Points on a hilly landscape, in no order, each with its height.
From any point a climber takes the steepest step (rise divided by distance) to one of its 4 nearest points. It stops when none of these is higher. Distance is the straight distance between rows; heights are no part of it.
sefi: 5  1  -17  -1  2  -7  2  -2  -2  1  6  -6  -6  7  (h 561)
Gusot: -20  -12  4  14  1  -3  -7  4  21  5  1  8  14  -5  (h 175)
zok: 1  -1  -10  3  1  -8  -4  -3  0  5  10  -2  1  12  (h 342)
deror: 21  1  -4  -13  3  5  5  2  3  0  -12  -5  -6  -5  (h 723)
menub: -14  3  6  13  -4  0  -1  -4  -4  -3  15  8  4  -8  (h 634)
nuvo: 25  4  -6  -22  4  4  5  -1  3  4  -12  0  -3  -7  (h 592)
Zul: 10  -2  -19  -2  2  -9  3  0  -1  -1  5  -7  -3  7  (h 619)
tuve: -8  -6  -5  4  5  0  -9  -1  11  10  3  4  5  10  (h 333)
ded: -9  -10  6  8  -1  -3  -10  -4  14  7  4  9  8  6  (h 245)
mer: 2  6  15  -2  -1  1  4  5  -8  -8  -10  -3  4  3  (h 581)
vate: 9  3  2  -23  -2  -8  2  2  -11  -13  -12  3  7  -3  (h 146)
kun: -5  4  17  5  -2  6  4  3  -7  -3  -9  0  0  2  (h 655)
gafit: 6  4  11  -3  1  6  3  5  -5  -4  -12  -6  -3  -1  (h 788)
mosud: 2  0  -13  -1  -1  0  3  0  -5  -2  5  -7  -7  -3  (h 89)
Pege: -14  -13  7  15  -1  -5  -10  1  18  5  2  9  10  -1  (h 178)
gage: -11  1  11  7  -2  7  0  2  -6  -2  -2  0  -4  -5  (h 725)
Pelo: -15  1  12  7  -3  8  0  0  -7  0  0  1  -4  -8  (h 754)
vasu: 3  -2  -13  -1  5  -5  -1  -3  5  9  2  -1  -1  17  (h 574)
vuf: 0  -4  -10  0  6  -5  -3  -3  6  9  5  0  2  17  (h 543)
vobim: 9  5  10  -11  1  -4  3  6  -9  -10  -13  -1  8  4  (h 465)
Mosup: -8  -1  2  10  -1  -3  -7  -5  0  2  15  7  7  4  (h 432)
Pirez: 4  -2  -10  -1  0  2  4  3  -1  -2  1  -10  -7  -5  (h 401)
fozu: -1  0  5  3  0  7  3  3  -4  -2  -4  -5  -7  -6  (h 457)
tada: 8  3  3  -4  1  9  4  5  0  -1  -10  -8  -6  -4  (h 448)
mim: -10  3  5  13  -4  -4  -6  -7  0  0  15  7  8  2  (h 511)
tar: 14  1  -3  -8  3  6  5  4  3  0  -11  -8  -7  -5  (h 654)
mena: -6  0  1  5  -2  6  2  2  -5  1  0  -3  -6  -8  (h 712)
vido: -3  -1  -4  4  3  -2  -7  -5  4  7  8  2  3  12  (h 400)
Ter: 10  -2  -12  -5  0  1  6  3  -1  -3  -3  -9  -11  -7  (h 702)
Gupef: 24  1  -13  -18  2  4  7  1  7  2  -12  -4  -7  -7  (h 658)
Diduf: -14  -12  0  6  4  1  -11  0  16  8  1  9  8  3  (h 213)
Zogug: -13  3  3  12  -3  0  -3  -4  -6  -2  13  4  1  -7  (h 649)
Letuz: -8  -5  5  11  -2  -3  -12  -6  10  4  9  8  10  7  (h 275)
gulo: 11  -1  -3  -35  -3  -10  3  1  -14  -8  -11  8  -4  -5  (h 15)
bas: -7  -7  10  14  -3  -5  -12  -5  10  2  10  9  10  3  (h 691)
raso: 16  7  3  -20  3  -3  6  3  -5  -5  -11  1  6  1  (h 389)
pama: -5  -1  -1  8  -1  -4  -8  -5  2  4  12  6  5  8  (h 354)
Rup: -16  3  22  8  -5  6  3  0  -7  -2  -5  1  -1  1  (h 711)
dal: -4  -6  -6  1  6  -1  -7  -2  11  12  3  2  3  12  (h 428)
tima: 14  7  6  -10  4  3  4  5  -2  -4  -12  -4  2  0  (h 301)
soku: -21  6  15  14  -8  0  0  -4  -3  -4  13  9  3  -15  (h 446)
bubu: 18  -3  -24  -9  1  -5  6  1  3  -2  -5  -8  -8  -4  (h 791)
vidas: -14  2  19  9  -3  7  2  2  -6  -1  -5  2  -2  -3  (h 743)
bora: -2  2  14  3  -1  6  3  5  -5  -2  -8  -4  -2  -1  (h 573)
gat: 11  0  -21  -6  4  -8  3  0  4  5  -1  -6  -2  16  (h 600)
zezu: -4  0  -8  5  -2  0  1  -2  -4  -2  9  -5  -5  -2  (h 344)
bagad: 19  8  0  -25  5  -3  6  2  -5  -6  -12  2  4  -1  (h 697)
Dalen: -21  3  13  13  -6  5  -1  -3  -5  -1  8  8  0  -12  (h 615)
kaz: 7  -1  -15  -3  4  -7  1  -3  1  6  2  -2  -2  18  (h 586)
Puvul: 16  -2  -12  -9  1  2  5  2  3  -2  -8  -6  -9  -8  (h 749)
pimov: -11  2  1  10  -4  1  -2  -2  -5  -2  14  1  1  -7  (h 657)
lek: 2  0  -1  -1  0  7  3  4  -3  -2  -4  -8  -7  -7  (h 322)
mobu: -20  2  14  10  -6  6  1  -1  -5  -3  4  5  -1  -10  (h 705)
kili: 18  4  2  -15  5  6  5  2  1  -1  -13  -3  -3  -4  (h 635)
kugom: -7  1  -4  8  -2  -3  -1  -4  -6  -1  15  0  -1  0  (h 618)
mufa: 2  2  10  0  0  7  3  6  -5  -1  -9  -6  -3  -2  (h 578)
pata: 17  -2  -29  -9  1  -9  7  1  3  0  -2  -5  -4  5  (h 689)
zos: -10  1  10  16  -3  -4  -8  -8  3  -2  17  9  10  -3  (h 454)

For each start below, name the point where the climber stops.
Mosup => pimov
pama => pimov
dal => bubu
vido => bubu
vobim => gafit
zok => bubu
kaz => bubu
Dalen => Pelo
Rup => Pelo
